A landscape with many valleys, sampled at points; each row gives a point and its height.
A ball rolls from a point to the lowest of its 2 nearest points, and stops where none of them is lower. Distance is the straight distance between rows; heights are no part of it.
Z_975: [159 147 171 121  95 184 133 171 174  81 170 135 188  78 157 112 135  88
 128 166 134 115  87 127 107 141 126]  (h 36.2)
Z_187: [137 150 193 168  68 137 118 130 155  81 130 114 158 125 148 124 116  85
 101 133 138 156  49 135 143 107 158]  (h 26.9)
Z_237: [138 129 146 111  90 144 104 144 147 101 147 101 189  82 161 141 148  86
 155 154 125 150 112  96 111  98 119]  (h 40.3)
Z_111: [139  96 147  71 166  76 159 167 118 163  93 140 110 158  89 143 117 111
 166 115 124  76 153  82 133 171  60]  (h 4.1)
Z_208: [128 117 129 175 156 126 187 125 153  71 164 126 131 123 112  63 103 146
 123 139 108 132 145 175 101 179 170]  (h 55.5)
Z_238: [110 168  76 129 129 110 104 120 114 162 133 152  76 120 124 116 136 116
 116 127 139 105 163 126 136  43 113]  (h 37.5)
Z_489: [ 80 177 121 136 109 134  81 104 125 165 169 136 126  89 104 170 144 161
  91 131 141 100 116 121 126  79 112]  (h 47.9)
Z_858: [136 152 136 194  90 110 122 158 106 140 110 144 105 100 128 162 139 141
 101 145 124 123 152 133 103 156 104]  (h 50.0)
Z_646: [120 172 169 165 104 119 169 121 151  59 162 101 166 119 156  88 132  75
 112  87 100 165  61 127 132 154 159]  (h 22.9)
Z_839: [119 137 143 160  67 132 105  94 141 138 169 123 168  57 128 155 133 136
 106 172 142 125 113 199 138 136 141]  (h 51.7)
Z_861: [123 162 119 149  88 158 130  89  86 164 140 167 128  79 105 143 136  84
  94 125 106 107 114 168 150  52 103]  (h 14.2)
Z_589: [158 131 110  95 160  94 136 161 136 150 124 123 146 145  85 140 135  78
 168  86 116 108 144  56  91 148  56]  (h 15.4)
Z_873: [139 148 110 151 167  88 178 145 142  86 115 121 108 144 126  94 135 102
 129  72  92 163 148  79  95 146 157]  (h 62.1)
Z_85: [131 132  74  80 165  92 113 119 127 174 127 171  68 144  90 132 127 131
 110 125 143  81 145  91 164  64 131]  (h 40.6)
Z_30: [122 132 138  51 149 160 194 181 114 156 157 125 133 179 116 138 175 128
  95 109 106  86  79 117 113 132  53]  (h 64.7)
Z_151: [130  97 142  82 145 146 107 165  79 168  90 130 130 125 177  88 144 116
 185 120 124  85 157 128 113 130  73]  (h 43.2)
Z_83: [126 153  91 129 113 119 126  75 156 135 200 162 121  91  99 119 115 114
 136 113 142 141 128 121 184  35 156]  (h 36.6)
Z_167: [124 147 122 159 145 155 137 183 126 118 135 140 106 158 139  97 141 182
  97 147 148 114 126 180 110 183  97]  (h 38.5)
Z_706: [118 108 148 106 190 117 126 130 114 152  75 155 102 172  79 160 101 148
 125 161 160  99 158 120 140 152 110]  (h 21.8)
Z_24: [110  88 124  51 136  91  93 114 111 189  95 141 111 111 113 150 143 123
 177 126 119  54 150 106 142  93 102]  (h 49.0)
Z_637: [151 107 103 157 130 115 159 145  78 119  99 116 138 102 163 101 149  86
 114 121  66 170 101 171 145 120 106]  (h 32.6)
Z_689: [130 185 133 104 182 174  67 120 103 171  84 135 150 116 135 178 112 137
 134 167 138  76 105 130  94 146 112]  (h 32.5)
Z_535: [154  83  68  77 141 107 109  89 146 173 132 149  98 129  75 154 111 119
 122 130 124 123 151  91 166  78 178]  (h 42.5)
Z_926: [134 148 113 130 166  83 125 113 139 101  76  98 110 145 166 118  97 127
 154 119 122 146 144  65 124 148 217]  (h 38.8)
Z_244: [146 137 101 144 132  90 174 164 123 109 173  83 132 144 101 109 126 168
  97  71  73 110  66 125 100 175 131]  (h 60.7)
Z_183: [138 130  93  84 143 207 137 157 115 127 160 109 168 127 131 118 145 143
 112 106 133 162  79 130 126 130  81]  (h 40.5)
Z_479: [128 116 143 147  91 151 124 155 144 146 155 143 156  70 140 142 161 162
 108 164 120 125 115 205 155 193  90]  (h 53.2)
Z_452: [148 171 165 198 123 147 130 136 119 118 102 174 121 154 101 178 114 122
  90 143 142 125 145 136  96 143 125]  (h 52.3)
Z_158: [120 140 132  89 157 118 131 186 104 147 131 123 144 178 121 161 158 175
 104 125 130  96  65 112 113 162  68]  (h 63.8)
Z_424: [ 80  54 106  88 112 136 107  92 141 153 144 140 111 119 103 120 135 157
 144 160 151 117 170 150 161  64 138]  (h 34.1)
Z_133: [115  48 122  85 143 114 128 123 153 136 131 131 113 188  78 141 140 169
 128  87 142 165 118 109 161 122 138]  (h 23.4)
Z_395: [113 140 142  93 191 154  81  98 102 163  84 131 133 160  92 155  88 159
 150 173 172  74 147 137 113 119 127]  (h 27.2)
Z_855: [155 144 135 183  94 109 138  89 104 110  85 139  95 174 106 142 109 106
  99  76 104 172 118 102 143 129 150]  (h 59.1)
Z_318: [ 76 128 147  69 143 130  99 130  93 186  96 156 114 108 141 165 175 115
 125 157 105  77 139 119 120  79  62]  (h 51.6)
Z_441: [107 150  97 152 145 109 107  88 166 113 111  88  81 167 158 139  94 140
 122 130 162 172 171  92 125 117 220]  (h 34.7)
Z_344: [142 134 139 144 148 106 129 171 117 127 139 119 100 134 128  89  97 158
 147 113 139  75 152  88  84 204 108]  (h 62.0)
Z_190: [134 105 125 134 106  99 189 149 122 133 180  85 142 134 111 104 144 136
 128  64  43 135  61 147 154 145 117]  (h 60.0)
Z_550: [105 145 129 137  77 121  71  91 141 126 175 110 163  81 111 175 125 174
 121 155 151 112 116 118 126 121 153]  (h 49.9)
Z_252: [129 169 114 152 100 122  91 108 151  97 138 107 130  95 181 105 101  96
 144 193 138  90 114 146 124  68 193]  (h 27.6)
Z_284: [ 98 163 145 169 157  99 152 131 166  54 112  94 154 122 182  97 116 105
 140 158 133 158 110 133 131 142 209]  (h 39.9)
Z_156: [137  97 146 119 102 119 127 108 191 120 136 141 106 132 135 143 138  68
 145 100 135 216 183  78 126 122 170]  (h 4.0)
Z_955: [145 157 107 112 153 134 109 146 136 122 130 115 142 160 128 111 140  91
 153  91 147 147 148  59  77 132 100]  (h 19.0)
Z_923: [121 189  81 159 104 128 105 100 132 122 152 108 100 104 160 110 123 103
 121 154 158 127 144 143 117  51 145]  (h 33.0)
Z_26: [115 138 155 120 114  90 106 182 100 149 126 126 102 118 178  99 138 163
 160 100 140  91 143  86 104 184  76]  (h 59.9)
Z_286: [124 127 165 121  87 133 179 152  90 129 132 162 123 182 143 149 180 157
  80 118 107 114  62 159 155 154  80]  (h 42.8)
Z_321: [166  95 141 141 147 152 177 131 143  91 151 143 134 150  67 117 106 120
 122 119 123 122 154 104 110 142 133]  (h 55.2)
Z_103: [122 105  93  84 131 133  78 123  86 160  94 122 138 116 142 113 130 135
 166 136 120  90 141 126 124  90 112]  (h 46.5)
Z_39: [102  96 104 127 150  81 188 158 118 102 147 100 135 108 156  72 159 149
 130 104  56 141  90 169 143 166 132]  (h 58.8)
Z_960: [ 58 137 141  89 127 165  92 141 113 166 112 131 109 132 158 134 176 139
 129 143 156 117 173 139 117  88  59]  (h 54.3)
Z_528: [ 88 138  90  98 102 151  85 116 106 161 141 110 144 125 126 141 157 151
  93 115 145 137  93 142 139  65  97]  (h 45.5)
Z_290: [130 117 150 171  87  94 164  67 139 116  95 128  89 140 119 134 103  89
 103  79  89 184 137 109 187 145 199]  (h 58.2)
Z_693: [123 124 160 136 135 175 116 111 117 137 112 154 169  97  93 191 136 101
 123 169 115 115 135 137 107 101 106]  (h 20.3)
Z_713: [159 122 106 125 180  79 152 151 133 107 122 114  89 159 107  82 106 128
 144  91 112 109 159  64  85 178 138]  (h 63.4)
Z_726: [131  81 137  73 135 146 155 178  84 138  94 154 131 147 172 121 179 124
 154 173  96  81 124 146 127 121  68]  (h 39.8)
Z_639: [171 148 132 180 122 100 145 127 119  83 104 128 131 129 139 130 123  93
 117 128 107 168 124 112 112 120 155]  (h 60.4)
Z_988: [162 132 115 111 130 155  67 128  96 156  97 121 158  83 186 109 104 170
 167 145 132  67 112 181 114 159 152]  (h 56.2)
Z_723: [140  88 136  86 170 121 136 123 200  81 112 118 144 147 136 103 115  90
 184 125 120 150 135  69 120 124 205]  (h 47.1)
Z_385: [121 173 121 131 112 198 124 119  80 162 101 147 139 104 129 175 147 109
  72 119 113 139  84 175 140 102  89]  (h 21.1)
Z_74: [ 90 149 138 145 108 101  95 145 115 162 129 151  92  84 130 163 144 174
  94 156 135  77 134 149 127 123 111]  (h 47.2)
Z_375: [ 99 131 120 134 172 114 188 110 166  56 118 110 175 134 143  89 136  99
 145 107 111 177 114 132 133 131 204]  (h 42.9)
Z_629: [126  97 100 121  89 121 124  90 110 142 150 148 144  51  94 137 136 110
 131 155  94 105 137 155 148  61 125]  (h 6.0)
Z_940: [138  71 104  87 141 108 103 120 154 142 142 121 152 140  94 154 146 129
 178  99 129 156 135  91 135 112 122]  (h 19.1)
Z_145: [141 151 132 171 120 115 189 108 109  98 130 102 153 109 163  82 128  49
 124  77  62 180  83 156 144 145 139]  (h 27.8)
Z_203: [130 135 166  82 207 120 131 152 120 148  99 151 137 154  86 134  92 128
 152 140 133  54 130 118 105 188  71]  (h 14.3)
Z_82: [137 128 105 120 174 145 141 119 157  60 117 115 161 174 135  94 120  94
 154 129 130 178 131 106 107  93 185]  (h 45.1)
Z_19: [110 122 104 143 117  82 116 100 147 142 120 116  57 174 123 137 117 168
  81  91 161 186 157 103 157 123 182]  (h 30.6)
Z_75: [133 132 118 154 138 104 156 165 127  92 165 114 129  83 164  65 139 153
 120 129  91 133 120 172 106 192 127]  (h 57.3)
Z_682: [136  69 121 119 149 120 141  85 167 114 140 118 134 167  91 139 100 165
 120  96 119 192 130 104 170 143 196]  (h 26.4)
Z_924: [ 65 134 180  78 111 126  94 140 108 172 117 126 113 135 184 127 158 170
 161 133 167  72 147 111 115 149  74]  (h 57.0)
Z_298: [131 190 150 151  90 227 122 113 119 125 129 144 158 116 139 170 123  96
  90 138 153 161  91 172 129 127 102]  (h 26.5)
Z_265: [149 143 139 146 138 138  78 113 107 142 104  89 134 123 205  89  85 164
 191 115 161  99 149 154  99 133 175]  (h 58.1)
Z_81: [ 95 112  97  99 107 172 111 125 108 133 165  90 162 133 148 104 161 163
  99 107 153 186  72 162 150 110  97]  (h 43.1)
Z_372: [171 142 125 113 159 131  91 109 100 150  63 115 125 152 149 108  86  95
 184 122 172 105 154  91 101 107 147]  (h 32.7)
Z_465: [ 89  94  88 105 102 104 101  69 166 148 172 127 110  93 113 114 132 126
 145 127 146 162 163 134 155  62 169]  (h 36.9)
Z_804: [141  62 115 121 133 102 152 156  88 125  81 137 123 130 145 102 158 125
 133 162  76 123 123 172 142  99 111]  (h 36.5)
Z_735: [157 135 107 124 163 108 146 149 120 124 145 102 144 187  75 138 116 144
 114  75 113 130  81  84 112 149 116]  (h 61.7)
Z_300: [146 147 117  97 180 120  99 121 146 139 102 123 116 189 124  96  92 100
 187  81 191 136 168  65  92 143 115]  (h 26.6)
Z_157: [122 173 127 147 111 128 140  96 149 159 182 178  94  93  77 166  99 139
 101 127 149 106 155  96 182  74 147]  (h 34.2)
Z_716: [106 134 119 158 115 144 119 120 137 104 170  89 157 103 168  99 133 119
 133 138 146 184 140 161 117 139 125]  (h 23.0)
Z_540: [119  60 158 121 136 115 155 152 117 138 100 162  83 168  96 131 132 157
 118 168 145 115 179 135 150 137 105]  (h 26.8)
Z_756: [142 159  97 134 151 207 108 167 138 114 153 112 134 124 175  85 111 160
 140 154 160 111 137 174  94 179 105]  (h 34.3)
Z_340: [157 125  96 129 110 122  81 146 124 143 113 129 156  66 173 122 140 169
 134 180 108  99 107 194 138 184 132]  (h 54.7)
Z_692: [147 163 150 216 106 172 144 132 133  96 125 135 120 170 141 139 104 107
 108 152 159 144 158 182 104 129 125]  (h 54.0)
Z_146: [161 193 136 131 104 221 141 154 162  99 164 128 153  86 166 123 128  95
 109 153 162 156  97 157 106 164 106]  (h 32.0)
Z_552: [131  67 127 111 108 128 131 108 117 137 124 136 164  98  88 165 147 125
 158 127 102 139 140 129 146  94 109]  (h 13.3)
Z_828: [158 103  99 128 156 100 108 110 113 129  75 116 101 141 130 116 103 123
 162 143 128 135 164  94 126 122 172]  (h 37.2)
Z_548: [115 166 117 184 148 111 132 131 139  89 128  90 115 134 185  89 101 161
 162 152 135 144 157 149 103 169 179]  (h 35.1)
Z_987: [160  76 140 145 118 132 174 126 118 121 123 151 117 160  75 124 139  97
 130  70  83 151 140 129 146 128 104]  (h 56.3)
Z_5: [132  65 150 148  86  99 169 107 144 128 122 144  91 128 105 123 128 107
 117  78  97 193 171 121 173 148 131]  (h 57.2)
Z_273: [147 161 164 177  82 116 120 101 151  90 129 118 114 118 146 132 100  93
  93 164 154 123  97 154 139  78 201]  (h 21.5)
Z_398: [ 97 124 151 161 104 114 141  91 169  94 147 105 138 122 144 101 136  99
 145 107 148 212 162 128 139 120 162]  (h 14.5)
Z_471: [138 133 143 131  94 119 116  90 151 140 134 139 114 125  79 195 104 119
  96 138 160 131 155  60 142 100 170]  (h 31.1)
Z_222: [117 103 147 133  98  91 145 157  96 137 109 162 115 129 130 163 171 170
  86 162 111  92  90 171 146 141 105]  (h 44.6)
Z_47: [131 151 138 133 114 170 171 171 115 122 152 148 107 173 140 103 153 165
  56 106 136 128  79 172 130 172  80]  (h 41.1)
Z_595: [ 93  31 152  85 103 111 131 125 148 150 129 155  82 134 106 131 155 155
 141 156 145 136 198 127 167 116 123]  (h 30.7)
Z_308: [113 130 151 119 132 118 115 104 134 166 107 153 113  98  82 196 113 108
 133 160 140 100 179  90 124 107 123]  (h 26.7)
Z_836: [109 118 118 156 134 152 104 141 143 110 155  94 132 117 182  84 111 161
 170 165 153 133 159 193 119 169 120]  (h 29.5)
Z_279: [152 113 163 182  84 136 128  98 128 119 132 156 165 105  97 166 109 147
 116 152 119 123 110 175 143 158 148]  (h 52.9)
Z_458: [144 102 180 175 108 139 176 101 160  70 157 136 127 145  92 110  90 127
 117 129 120 149 135 132 139 165 174]  (h 54.2)
Z_601: [130 143 132 112 158  82 117 153 110 155 107 113 137 171  71 199 122 157
 109  98 146 117  92  70 125 146  84]  (h 62.7)
Z_707: [155 178 106  98 171 204 110 164 113 139 131 124 172 113 138 166 122 135
 129 136 135 122  80 115 100 155  90]  (h 37.3)

For each start below, name the point where the ball stops.
Z_158 -> Z_458
Z_924 -> Z_646
Z_873 -> Z_458
Z_528 -> Z_706
Z_82 -> Z_156
Z_83 -> Z_629
Z_222 -> Z_156
Z_441 -> Z_629
Z_30 -> Z_156
